Each row is a point on a landscape with many valleys, with its height.
From any point a ball rolls to the lowest of the 2 points nearest to it. It stops when none of these is lower. Distance is the straight distance between rows; heights are no part of it.
<751>: |  -2 |   5 |   5 |  -3 |  21 |   1 |   0 | -16 |  14 |  -6 | -17 |  13 |  -7 |  -6 |  25 | -19 | -32 |  22 |  14 |  29 | -22 |  28 | -19 | -23 |  -2 |   2 |  (h 346)
<416>: |  39 |  16 |   0 |  -7 |  13 |  -2 |  10 |   1 |   6 |   4 |  39 |  13 |  14 |   8 |  -7 |  25 |   7 |  14 |  25 | -25 |  18 |  -7 | -15 |  -9 | -11 |  -6 |  (h 584)
<1083>: | -10 |   8 | -46 | -12 | -18 |   0 |  19 |   4 | -12 |  -2 |   8 |  -1 |  16 | -24 |   0 | -21 |  12 |   6 |  14 |   2 |  18 |   6 |   2 |  12 | -16 |   2 |  (h 359)
<705>: |  24 |  -7 |  34 | -20 |  30 |   0 |  -6 |  -7 |  10 |  -3 |  -8 |  -7 |  25 |  16 |   7 |  30 | -27 |   8 |  18 | -10 |  32 | -21 | -15 |  -9 | -19 |  -6 |  (h 350)
<421>: |  -4 |  11 |  30 |  19 |   8 | -19 | -30 |  -2 | -35 | -13 | -36 |  11 |  12 |  -3 |   2 | -14 |  -6 |   1 |  14 | -14 |  -8 | -22 |   5 |  26 |  18 |   5 |  (h 519)
<319>: |   9 |  16 |  23 | -12 |   6 | -10 |  22 | -15 | -10 |  -2 |   0 |  -7 |  28 |  13 |  -9 |  35 |  -4 |  -5 |   1 | -34 |  -3 | -17 |  -1 | -29 |   3 | -10 |  (h 605)
<391>: | -25 |   7 |   3 |  13 | -13 | -16 | -31 |  24 |  -3 |  17 | -24 |  13 | -29 | -19 |  17 | -21 | -19 | -11 | -27 |  10 | -31 | -17 |   5 | -18 |  -8 |   5 |  (h 422)
<370>: | -35 |   5 |  15 |  12 |   8 |   1 |  -6 |   5 | -46 | -22 | -25 |  27 |  15 | -12 |  -5 | -13 |  -6 |  16 |  -8 |  -1 |  -1 | -15 |  -6 |  12 |   7 |  -6 |  (h 541)
<393>: |  12 | -26 |  -1 |  -2 |  14 | -11 |  14 |  -5 |   9 |  -9 |  20 |   5 | -11 |  29 |  -8 |   9 | -20 |  22 | -28 |  11 |  18 |  31 |  21 |  -9 |  21 |  -6 |  (h 163)
<731>: | -27 |  22 | -25 |  23 |   1 |  -3 |   1 | -27 |  23 | -26 |   4 |  13 |  -6 | -16 |  -1 | -39 |   4 |  11 | -10 |  -7 |   5 |  25 | -23 |   2 | -12 |   1 |  (h 602)
<1070>: |  16 | -11 |  13 |   4 |  -2 |  -7 |   4 | -24 |   8 |  10 | -19 |   4 | -19 |   7 |  19 |   2 |   9 |  -5 |  -4 |  26 |  -2 |   9 |  -1 |   6 |  20 |  -3 |  (h 164)
<493>: | -11 |   2 | -34 |   6 |   0 | -10 |   1 |   0 |  23 | -20 | -20 |   8 | -17 |  16 |  32 | -46 |  -6 | -11 |  -3 |   7 | -25 |  20 | -17 |  17 |  -9 |   7 |  (h 411)
<299>: |  16 |   3 |  37 |   0 |  10 |  23 |  23 | -13 |   1 |  12 |  17 | -11 |  -6 |  15 |  -4 |  36 |  -1 |  15 |   5 |  12 |   6 |  -2 |   2 | -17 |  18 |  12 |  (h 546)
<1054>: |  -6 |   7 | -24 |   0 | -10 |  27 |   2 |   3 |  17 | -11 |  24 |  -6 | -17 | -17 |  17 | -23 |  -7 |  -7 |  31 |  15 | -12 |  29 | -21 |  27 | -13 |  10 |  (h 150)
<451>: |   5 |   5 | -10 |  11 | -16 |  19 |   8 | -17 |  13 | -10 |  22 | -22 |  -4 |  -2 |  18 | -10 |  13 | -18 |  -3 |  -4 |  -3 |  41 |  15 |  25 |  29 |   5 |  (h 53)
<897>: | -13 |   2 |   6 |  24 | -14 |  19 | -25 |  16 |  25 |  18 | -30 |  -9 | -22 |  -8 |  10 |   4 |  23 |  -9 |   6 |  17 |  -9 |   5 |  26 |   5 |  19 |  16 |  (h 487)
<614>: |  -9 |   4 |  18 |   2 |  -9 | -11 | -27 |  15 | -10 |   5 | -47 |   2 | -33 |  -6 |   7 |  -5 |  -1 | -17 |  -9 |  20 | -15 | -39 |   2 |  16 | -12 |  15 |  (h 385)
<1006>: | -32 |   6 | -47 |  -4 | -38 |  22 |   0 |   4 | -14 |  -4 |  -5 |  11 |   6 | -14 |  -1 | -19 |  14 |  -8 |  -6 |   0 |   4 |  20 |  26 |  22 |   7 | -15 |  (h 387)
<909>: |  25 | -37 |   6 | -25 |   0 |   8 |  10 |   4 |  17 |  24 |  18 | -15 |  -4 |  -6 |  -5 |  13 |  15 |   4 |  19 | -30 |   9 | -17 |  20 |  -7 | -39 |  -2 |  (h 290)
<635>: |  13 | -22 |  -1 | -16 |   5 |  20 |   2 |   3 |  22 |   6 |  31 |   5 |  -8 | -36 |  -7 | -12 |  -1 |  18 |  16 |  -8 |  -5 | -19 |  14 |   7 | -36 |  -2 |  (h 250)
<539>: |   6 |  -2 | -10 | -29 |  -2 | -13 |  -6 |   3 |   8 | -23 |  -4 |   7 |  16 | -16 | -17 |  -6 | -17 | -29 |  11 | -14 | -14 |   0 |  -8 |  -2 | -37 | -18 |  (h 266)
<914>: |  20 |   3 | -26 | -25 | -12 | -18 | -15 |  18 | -12 |  23 |  24 | -17 |  52 |   4 | -11 |  29 |   7 | -12 | -11 | -10 |  26 |  14 |   6 |  14 |   1 |   1 |  (h 275)
<850>: | -28 |   3 | -28 |   7 |   4 |  13 |   2 |  27 |   5 |  36 | -16 |  24 | -28 | -20 |   9 |   8 |  15 |  14 |  -5 |  38 | -14 |  -3 |   2 | -22 |  -7 |  -7 |  (h 149)
<346>: |  32 | -12 |  14 |  35 |   2 | -46 | -22 | -13 |  15 |  -4 |  14 |   5 |  -9 |  24 |   3 | -29 |   3 | -11 | -13 | -22 |  -8 |   7 |  -3 |  10 |  43 |   1 |  (h 472)
<1042>: | -13 |  23 |  10 | -17 |  -1 |  20 |  -6 |  -7 |  -5 | -20 | -17 |  12 | -10 |  -7 |  -2 |   2 | -14 |   7 |   4 |  12 |  -7 |  -5 | -17 |   4 | -27 |  -1 |  (h 382)
<985>: | -24 |  17 |  14 |   4 | -17 |  37 |  -2 |  16 |  -4 |   1 | -17 |   9 | -22 |  -5 |  -4 |   1 |   1 | -17 |  11 |  17 | -19 |   4 | -15 |   9 |  -2 |  -9 |  (h 424)
<213>: |  10 |   5 | -23 | -17 |   9 | -14 |  13 |  20 |  -8 |  10 | -25 |   2 |  11 |  -1 |   7 |   2 | -27 |  24 |   1 |  24 |   9 | -39 |  -3 |   9 | -14 |  -5 |  (h 423)
<684>: |   7 | -16 |  11 |  -3 |  -3 | -22 |   3 |  23 |  27 |  -7 |  10 | -15 |  -5 |  21 | -32 |  28 |  -8 | -11 | -13 |  -4 |  24 |  -9 |   4 | -44 |  25 |  37 |  (h 90)
<973>: | -22 |  15 | -24 |   9 | -23 | -19 |  -2 |  38 | -38 |  -4 | -13 |   6 | -10 |   5 |  11 | -30 |  -3 |  -7 |  25 |  14 | -33 |   0 |   0 |   9 |  -4 |   8 |  (h 484)
<820>: | -17 |  -6 |  -8 |  27 | -21 |   3 |   7 |  33 | -14 |  24 | -21 |  -3 | -19 |  11 |   3 | -24 |  -5 |   3 |  10 |  29 | -23 | -15 |  10 |  22 |  21 |  -2 |  (h 460)
<158>: |  -2 |   3 |  21 |  -1 | -26 |  10 | -12 | -16 | -18 | -15 |   1 | -28 |   1 |  48 |  -4 |  22 | -13 |   9 |  -5 |   7 |  27 |  -6 |  10 |  21 |   4 |  -2 |  (h 306)
<490>: |  -2 |  -1 |  -6 | -31 |  13 |   1 | -26 |   8 |  -8 | -24 |  -1 |   0 |  18 |  17 | -18 |  26 |   3 | -18 |  -7 |   2 |  36 | -20 | -20 |  23 | -16 | -22 |  (h 289)
<373>: |  -1 |   5 |  23 |  -4 |  -3 |  39 | -14 | -15 |  11 |  20 |   0 |  29 |  -1 | -23 |  23 | -12 | -13 |  33 |  21 |   9 |  -4 | -22 | -13 | -32 | -27 |  -5 |  (h 232)
<469>: |  10 | -30 |   2 | -17 |   1 | -14 |  -6 |  12 |  39 | -15 |  23 | -29 |  -6 |  17 |  -7 |   8 |   4 | -25 | -32 | -29 |  16 |  14 |  14 | -25 |  27 |  28 |  (h 50)
<273>: |  31 |  11 |  -6 |  20 |  18 | -28 |  17 |   4 |   8 |  -1 |  32 | -11 |   6 |  -3 | -14 |   3 | -11 |  19 |  -3 |  12 |  -3 |   6 | -11 |  -4 |  28 |  16 |  (h 510)
<348>: |  14 |  11 |  14 |  14 |   7 | -18 |  -6 |   0 | -18 |  -6 |  -4 | -21 |  31 |  20 | -21 |  28 |  10 |  15 | -11 | -29 |  34 | -22 |  17 |   7 |  18 |   7 |  (h 613)
<784>: | -37 |  31 |   0 |  13 | -27 |   7 | -16 |  37 |   1 |   8 | -15 |  21 | -24 | -29 |  18 |   0 |  -5 | -22 | -10 |   9 | -11 |  -4 |   4 |  -9 |  -6 |  -3 |  (h 452)
<1056>: | -13 |   4 |  24 |  43 | -13 |  20 | -22 |  -2 | -13 |  20 | -28 |  14 | -10 |  -4 |  -2 |  -3 |  20 |   1 |  11 |   3 | -14 |  10 |  11 |   4 |  32 |   3 |  (h 462)
<503>: |  -3 |  -6 | -22 |   3 |  -6 |  23 |  16 | -18 |  37 |   6 |   8 |  -8 | -16 |  -4 |  11 | -24 |  -4 |  -1 | -20 |  -4 |  -4 |   3 |  -3 |  15 | -11 | -14 |  (h 135)
<754>: | -22 |  15 | -13 | -29 |  14 |  23 |  21 |  13 | -24 | -16 |  14 |  21 |   4 |  -9 |  11 |  -5 |  12 |   8 |  22 |  -1 |   6 | -37 | -41 |  13 | -20 | -15 |  (h 623)
<138>: | -10 | -31 | -14 | -15 |  15 | -14 |   6 |  -6 |  14 |  -5 | -11 |  17 |  -3 | -12 |  -1 | -24 |  -5 |  -2 | -28 |  16 |  -5 |  19 |   8 | -11 |  -4 | -22 |  (h 267)
<912>: |   0 |   6 |  13 | -11 |  18 |  38 | -11 |   7 |  13 |  29 | -14 |   1 | -20 | -28 |  20 |   6 |  -8 |  13 |  15 |  22 |  -7 | -31 | -13 |  -7 | -17 |  17 |  (h 282)
<315>: | -27 |  39 | -29 |  -3 |  -8 |   0 |   2 |  10 | -22 |  -4 |  -8 |  29 | -32 | -19 |  -9 | -10 |  18 |  13 |  -4 |  10 |  19 | -10 | -25 |  -7 | -30 |   0 |  (h 669)
<427>: |   7 |  -3 | -21 | -14 |   6 | -19 |  13 |   6 |  -3 | -14 | -15 |   3 |  -2 |  14 |  10 | -14 | -12 |  -1 |  24 |  22 | -22 |  29 | -12 |   4 |  -9 |  -1 |  (h 380)
<1175>: | -30 |  13 | -38 |  25 | -16 |   0 | -34 |  36 |   0 |   6 | -12 |  15 | -26 |  -4 |  18 | -24 |  17 |  -3 |   3 |   5 |  -6 |  23 |  17 |  25 |   5 |  10 |  (h 540)
<1183>: | -17 | -24 | -11 | -18 |   9 |   3 |   8 |   0 |   5 |   9 | -14 |  19 |  -1 | -18 |  10 | -23 | -18 |  -2 |  -8 |  24 | -36 |  -6 | -10 | -42 | -16 | -24 |  (h 303)
<474>: | -23 | -18 |  16 |   9 |   9 |   3 |  11 |  -6 |  -4 |   6 | -15 | -22 |   2 |  -1 | -10 |  -7 |  -7 |   6 |  -6 |   2 | -27 |   1 |  36 |  -8 |   3 |  -2 |  (h 408)
<1125>: | -35 | -16 |  11 |  53 |   5 |  15 | -19 |   9 |  -7 |  19 | -13 |  24 |  -7 | -10 |   5 | -28 |   5 |   5 |   8 |  23 | -31 |  25 |  -5 | -20 |  27 | -16 |  (h 486)
<590>: |  16 | -21 |  12 |  10 | -18 | -41 | -20 |   7 | -20 |  -5 |  20 | -26 |  16 |  30 | -38 |   1 |  15 | -23 |  -8 | -32 | -13 |  -2 |  23 |   2 |  19 |  11 |  (h 473)
<120>: |  22 |  -3 |  -8 |   5 | -19 |   2 |  19 | -22 |  12 |  -9 |  31 | -13 |  -8 |   8 |  11 | -24 |  -4 | -22 | -24 |   7 |  -5 |   9 | -17 |  22 |  14 |  -4 |  (h 91)
<265>: | -21 |  26 | -24 | -20 |   5 |  19 |   0 |  19 | -20 | -10 |  15 |  26 | -10 | -21 | -12 |  -8 |  16 |  10 |  15 | -20 |   5 |  -7 | -30 |   4 | -46 | -12 |  (h 647)
<852>: | -34 |  19 | -18 |  36 | -18 |   6 |  -7 |  32 |   5 |  38 | -14 |  23 | -24 |  -4 |  31 |   9 |  14 |  -4 |   7 |  36 | -18 |   2 | -19 | -45 |  15 |  -9 |  (h 196)
<30>: |  -3 | -16 |   5 | -25 |  10 |  14 |  13 | -19 |  10 |  10 |  -7 | -23 |   6 | -17 |   8 |  -7 | -15 |   6 |   5 |  -7 |  -4 | -11 |  32 | -20 |  -6 |  -6 |  (h 378)
<903>: |   5 |  18 |  -9 |  16 |  13 | -20 |   3 |   8 | -28 | -12 |   0 | -10 |  32 |  -2 | -17 |  10 | -18 |  34 |   4 |   1 |  25 |  -7 |   1 |  20 |   1 |   4 |  (h 596)
<543>: |   0 |  -3 | -12 |  12 |  25 | -36 |   4 |  -1 | -13 |  -1 | -23 |   3 |  30 | -18 |  -6 | -10 | -10 |  24 |   9 |   7 |  19 |   3 |   4 | -13 |  10 |   5 |  (h 580)
<425>: | -13 |  15 |  -9 | -39 |  -7 |  10 | -35 |  13 |  -8 | -21 | -10 |   5 |  -3 |  15 |  -4 |  16 | -10 |  -8 |  -7 |  -8 |   6 | -31 | -16 |  10 | -38 |  -9 |  (h 334)
<700>: |   9 |   8 | -20 |  -9 | -11 |  15 |  25 | -10 | -18 |   4 |  40 |   0 |  17 | -30 | -21 |   9 |  14 |  -2 |  -3 | -11 |  13 |  -3 |   6 |  12 |   3 |  -2 |  (h 330)
<151>: |  12 |  10 |  18 |   1 |  -1 | -26 |  14 |   2 | -31 | -13 |  -2 |   1 |  17 |  10 | -19 |  13 |   0 | -13 |  -3 |  -7 | -16 |  -5 |  -1 |  -4 |  22 |  -3 |  (h 616)
<304>: |  -8 |   0 | -22 | -10 |  -4 |  17 |  10 |  -7 |  -3 |  32 | -27 |  26 |  -6 | -28 |  15 |  15 |  25 |  10 |  25 |   6 |  -4 |   7 |  12 | -18 |  -4 |  -9 |  (h 200)
<290>: |  -2 |  22 |  20 |  23 | -18 |  21 |   0 | -24 |  -5 |  -3 |  23 | -32 |   0 |  -3 | -30 |  16 |   9 |   6 |  -9 |   0 |  -1 |  -4 |   1 |  20 |   5 |   9 |  (h 140)
<975>: | -28 |   6 | -37 |  22 |   3 | -18 | -18 |  15 |  -8 |  -8 |  -8 |   8 | -25 | -18 |  -1 | -40 |  35 |  14 |  11 |   8 |  -6 |  24 |  -6 |  15 | -12 |  15 |  (h 561)
<89>: |   0 | -10 | -16 | -15 |  -6 |  29 |  -5 |  14 |  12 |  -2 |  31 |  15 | -22 | -31 |  21 | -30 | -12 |   9 |  26 |  16 |   2 |   1 |  -7 |  12 | -36 |  -8 |  (h 203)
<47>: |  -1 |  -5 |  -2 |   9 |  -1 |  25 |  20 | -22 |  18 |  27 |  -2 |  11 | -11 | -14 |  15 |  -4 |  24 | -11 |   6 |  13 | -20 |  25 |   5 | -15 |  22 |  -8 |  (h 202)
<279>: |  43 |  -4 |  33 | -14 |   7 |   9 |  19 |   2 |  12 |  14 |  36 |   6 |  -9 |  16 |   8 |  33 |   8 |  24 |  23 | -14 |  15 |  -8 |   5 | -23 |   2 |  10 |  (h 567)
<156>: | -13 |   6 | -26 |  13 |  -6 | -22 | -26 | -10 |   4 | -18 |  -1 |   9 | -13 | -19 | -24 | -31 |   4 |   8 | -20 |  10 |  -2 |  15 |  -4 |  12 | -22 |   2 |  (h 582)
<64>: | -22 |  16 | -13 |  21 |   7 |  -3 |   5 |  -9 | -22 |   8 | -28 |  21 |   8 | -12 |  -4 | -17 |  -4 |  32 |  -2 |  22 |  15 |  -7 |  -9 | -15 |   8 |  -2 |  (h 563)
<1171>: |  30 | -23 |  -5 | -31 |   0 | -14 |  21 |  10 |   9 |  11 |  20 | -22 |  18 |   7 | -15 |  22 |   6 | -29 |  17 | -18 |   6 |  -7 |  17 | -10 | -18 |  -7 |  (h 322)
<579>: | -13 |  19 |   2 |  10 |  -2 |  -1 |  10 | -36 |   8 | -20 |  -1 |   0 |  10 | -11 | -15 | -17 | -24 |   4 | -12 |  -5 | -15 |  24 |   3 | -14 |   2 | -10 |  (h 621)
<926>: |  17 | -14 |  -9 |  -9 |  -8 | -20 | -29 |  17 |  -6 |   4 |  15 | -15 |  26 |  15 | -40 |  19 |  -1 | -25 | -20 |  16 |  29 |  -6 |  -1 |  17 | -13 |  -9 |  (h 242)
<18>: |   9 |  -9 |  41 | -22 |  -4 |  29 |   4 | -29 |   3 |  -4 |   3 |  -3 |  -1 |  22 |  17 |  22 | -15 |   7 |  10 | -16 |  43 | -21 |  -3 |  -9 | -26 |  -7 |  (h 309)
<612>: |  23 |   5 |  22 | -13 |  16 |  -4 |  27 | -19 | -17 |   7 |  11 |  32 |  24 | -16 |   7 |  16 |  -1 |   3 |  13 | -17 |  -9 |  -9 | -27 | -40 |   6 | -12 |  (h 590)
<390>: |  15 |   1 |  38 | -14 |  19 |  12 |  32 |  -6 | -25 |   6 |  19 |  19 |  -4 |  -9 |   7 |  32 |   9 |  -5 |   6 |  14 | -12 |   5 | -20 | -20 |  20 |   0 |  (h 571)
<29>: | -24 |  -2 |  22 | -14 |   8 |  30 |  31 | -13 |   1 |   7 |   1 | -15 |  -7 |  25 |   8 |  38 |  34 |   5 |   5 | -30 |  15 | -15 |   6 |  -2 | -10 |   4 |  (h 392)
<1064>: |  -6 |  -2 |  35 |  -3 |  12 |   5 | -33 |  -6 |  -1 |  11 | -44 |  -9 | -18 | -16 |  12 |  17 |  -7 |  -6 |  -3 |  31 | -17 | -19 |  -7 | -11 | -15 |  15 |  (h 340)
<49>: |  -6 |   7 |  -2 |  -7 |  18 | -13 |  -4 |  -1 |  -8 |  -1 | -32 |   6 |  20 |  12 |  -3 |  31 |  22 |  21 |  -7 | -21 |  24 | -14 |  18 |   1 |   7 | -11 |  (h 629)
<723>: |  12 | -15 |  -2 |  -5 |   1 | -16 | -12 |  -5 |  -5 | -20 |  14 |  -2 |   0 |  13 | -28 |   8 | -10 |   4 | -30 |  10 |  21 |  13 |   5 |  12 |   5 | -12 |  (h 201)
<657>: |  21 | -26 |  -8 |   4 |  26 |   3 |  20 |   0 |  45 |  -4 |  22 | -18 |   5 |  27 |   9 |  -6 | -12 | -26 | -51 | -27 |   7 |   9 |   0 | -14 |  13 |   2 |  (h 92)
<1029>: |  22 |   2 |   7 |   4 |  24 | -21 |  -1 | -24 |  43 |  -1 |  -2 | -17 |  11 |  -6 |  -6 |  25 |  -2 |  -5 |   3 | -18 |   2 |  15 |   4 | -24 |  -5 |  10 |  (h 373)
<364>: |  21 |  12 |  19 |   0 |  -3 |  29 |  22 | -13 |   5 |  28 |  17 |  14 |  -1 |  -8 |  26 |  -1 |   0 |  28 |  41 |   6 | -17 |  -9 |  -1 | -12 | -11 | -11 |  (h 194)
<167>: | -10 |  13 |   5 | -11 |   3 |  -3 | -33 |  30 | -23 | -13 | -25 |  -3 | -12 |  13 |   7 |  13 |   9 |  -9 |  -6 |  -4 |  -3 | -19 |   0 |  36 | -11 |  12 |  (h 426)
<782>: | -19 | -20 | -33 | -12 |   4 |  20 |  12 |   4 |  20 | -13 |  13 | -18 | -10 | -23 |   0 | -44 | -16 | -10 | -23 |  12 | -18 |   3 |  -6 |  25 | -18 |  -6 |  (h 183)
<697>: | -17 | -13 |  -1 |  12 | -21 |  -4 | -14 |   9 | -17 |   9 |  -5 | -27 |  -3 |  16 | -13 | -17 |   4 |  10 |   3 |   5 | -21 |  -6 |  25 |  24 |   5 |  -4 |  (h 435)
<463>: |  11 |  -6 |   7 |   2 |   8 |  -2 |  16 | -30 |  45 |  19 |  -6 | -32 |   7 |  -8 |  12 |  -4 |  -8 |  -8 |   9 | -16 | -21 |  -5 |  10 | -19 |  -2 |  15 |  (h 349)
<482>: |  14 |  -1 |  -8 | -10 |  12 | -10 |   8 | -19 |  14 |  -1 |   3 |  15 |  11 | -45 | -18 | -17 |   1 |  -6 |  24 | -11 | -16 |  -6 | -25 | -19 | -28 |  -5 |  (h 297)
<439>: | -18 |   3 |  -7 |  18 |  -4 | -28 | -27 |  28 | -51 |  -4 | -22 |  11 |  -2 |  -6 |  15 | -44 |  -8 |   7 |  20 | -15 |  -7 |  -8 |   6 |  17 |   4 |  13 |  (h 501)
<117>: |   4 |  25 |   2 |  18 | -19 |  21 |  -5 | -14 |   6 |  -6 |   6 | -22 |  -4 | -18 |   5 |   4 |   7 |   6 |  15 |   6 |  -4 |  23 |  -1 |  31 |   3 |  21 |  (h 95)
<232>: |  18 |   1 |  25 |  -2 |   8 |   7 |  18 |   1 | -32 |  -2 |   2 |  11 | -12 |   6 | -17 |  21 |  12 | -12 |  -2 |  16 | -10 | -15 | -19 |  21 |  11 |  -4 |  (h 597)
<331>: | -12 |  -6 |  24 |  -8 | -16 |  16 |  12 | -16 | -26 |  -5 |   8 | -20 |  -4 |  50 |  -2 |  37 |  35 |  -6 | -16 | -14 |  32 | -14 |  -7 |  12 |  -3 |  14 |  (h 352)
<691>: |  13 |  12 | -11 | -20 |  23 |   5 |  20 |  12 | -20 |   4 |  19 |  15 |  19 |  -6 |  13 |  15 |  14 |  21 |  37 | -14 |   6 | -10 | -29 |  14 | -19 |  -3 |  (h 601)
<703>: |   4 | -22 |   3 |  13 |  30 |   0 |  21 |  -4 |  24 |  -2 |  16 |  -5 |   0 |  15 |  14 | -19 | -15 |   9 | -50 |  -4 |   1 |  21 |  24 | -11 |  41 |   3 |  (h 128)
<415>: |  34 |  -6 |  -1 |   0 |  13 | -16 |  16 | -16 |  39 |  -3 |  32 |   5 |  14 | -28 |   4 | -21 | -18 | -14 |   6 | -19 | -12 |  -3 | -22 | -20 |  -3 |  -1 |  (h 321)
<571>: |  -4 | -18 |  21 |  10 | -27 |  -3 |  -7 |   4 | -43 |   3 |  30 | -20 |   0 |  26 | -31 | -10 |   3 |  -5 | -11 | -24 |  -9 |  -4 |  25 |  12 |  27 |  -5 |  (h 458)
<411>: | -18 |  13 |  26 |  23 | -15 |  34 |   3 |  -5 | -12 |   4 | -18 |   2 |   2 |   5 |  18 |   7 |  -3 |   4 |  12 |  17 |  17 |  13 |  17 |  11 |  35 |  -2 |  (h 488)
<78>: | -18 |  -4 |  -3 |  34 |  10 | -16 | -26 |  -8 |  12 | -10 | -20 |   8 |  -4 |   0 |  23 | -57 | -14 |  -1 | -21 |  -2 | -24 |   6 |  -1 |  16 |   8 |   1 |  (h 437)
<545>: |  36 |  10 |   9 |  12 |   3 | -34 | -11 |   9 |   8 | -22 |  24 |  -4 |  12 |  10 | -17 |  14 | -30 |  -9 |  -3 |  -4 |   6 |  14 | -16 |  -7 |  42 |  25 |  (h 497)
<638>: | -22 |   2 | -12 |   0 | -12 |  17 |  13 |  11 | -39 |  -7 |  -5 |   7 |  16 |   6 |  -1 |   0 |  20 |  -1 |   4 | -13 |  -3 |  26 |  31 |   6 |  19 | -11 |  (h 412)
<13>: |  23 |  -3 |  -8 | -23 | -25 |   0 |  -4 |  -2 |  -3 |  -2 |  42 | -13 |  20 |  -7 | -19 |  33 |  14 | -17 | -27 | -20 |  27 |  -1 |   3 |  -3 |   5 |  10 |  (h 301)
<404>: | -17 |  19 |   6 | -13 |   8 |  31 |  10 |  -9 |  -8 |   5 |  -2 | -18 |   8 |  -1 |   4 |  34 |  42 |   0 |  16 | -20 |  12 | -35 |  -3 |  32 |   1 |  -1 |  (h 427)
<132>: |   0 | -21 | -26 | -10 |   9 |  -6 |  14 |   5 |  13 | -25 |  20 |   3 |  14 | -25 | -15 | -19 | -23 | -15 | -11 |  -1 |   0 |  18 |   4 |   2 | -18 | -20 |  (h 229)
<221>: |   6 |  -2 |  30 |  -2 |  -1 | -22 | -15 |   2 |   9 | -23 |  -1 |  -4 |  15 |  17 | -22 |  43 |  -3 | -33 | -15 | -25 |  38 |  -1 |   6 | -25 |  13 |  29 |  (h 129)
<134>: |  19 | -22 |  33 | -15 |  16 | -15 |  -7 | -22 |  25 |  17 | -13 |  -8 |   7 |   6 |   7 |  34 |  -5 |   0 |   1 |   2 |  23 |   1 |   4 | -30 | -17 |  -1 |  (h 383)
<287>: |  20 | -22 |  12 | -28 | -20 |   4 |  -3 | -15 |  -4 | -16 |  11 | -22 |   2 |  39 |   2 |  30 | -15 | -11 | -10 |  -6 |  40 |   7 |   2 |  -7 | -18 |   0 |  (h 257)
<1077>: |  -7 |  22 |  26 |  10 |   1 |  21 |  15 | -12 |  -7 |   8 | -28 |  -6 |  -1 |  35 |   5 |  28 |   6 |  15 |  15 |   9 | -10 |  -1 |   6 |  -9 |   7 |  -1 |  (h 518)
<499>: |  11 | -17 | -27 | -21 | -10 | -25 |  16 |   3 |   3 |   8 |   2 | -13 |  21 |  11 | -17 |  17 |  20 | -14 |  -9 | -26 |  -5 |  27 |  30 |  -9 |  -8 | -15 |  (h 347)
<646>: |   9 |  -5 |  -2 | -21 |  26 | -12 | -12 |   6 |  16 |  -1 | -28 |  -1 |  14 |  15 |  -1 |  12 | -38 |  18 |  12 |  26 |  19 |  -5 |  -1 | -10 | -19 | -13 |  (h 388)
<252>: |  32 |  -6 |  -2 |  19 | -13 | -46 | -13 |   7 |  15 |  -1 |  17 | -10 |  12 |  18 | -21 |  -5 |   4 | -37 |  -9 | -18 | -14 |   8 |   8 |  -6 |  35 |  13 |  (h 483)
<633>: |  -6 |   8 | -21 |   0 | -10 |   0 | -19 |  20 |  18 |   6 | -29 |  -1 | -23 |   5 |  28 |  -6 |  -1 |  10 |   5 |   9 |  -5 |  10 |  26 |  17 |   3 |  11 |  (h 515)
<989>: |  28 | -22 |   8 |   8 | -10 | -22 |  18 | -17 |  21 |   2 |  12 |  -8 | -15 |  35 |  -2 |  -4 |   8 | -15 | -28 |  13 |  -8 |   1 | -13 |  -9 |  19 |   1 |  (h 126)
<730>: |   7 |  -8 |   1 |  43 |  10 | -10 | -21 | -16 |   4 | -16 |  14 |   1 |  -7 |  15 |  16 | -44 |  -2 |  -2 | -19 | -13 |  -4 |  23 | -13 |  41 |  22 |   4 |  (h 456)

Where does a ball stop that starts at each point below?
<348> -> <463>
<638> -> <469>
<1171> -> <451>
<731> -> <1056>
<985> -> <469>
<784> -> <364>
<167> -> <469>
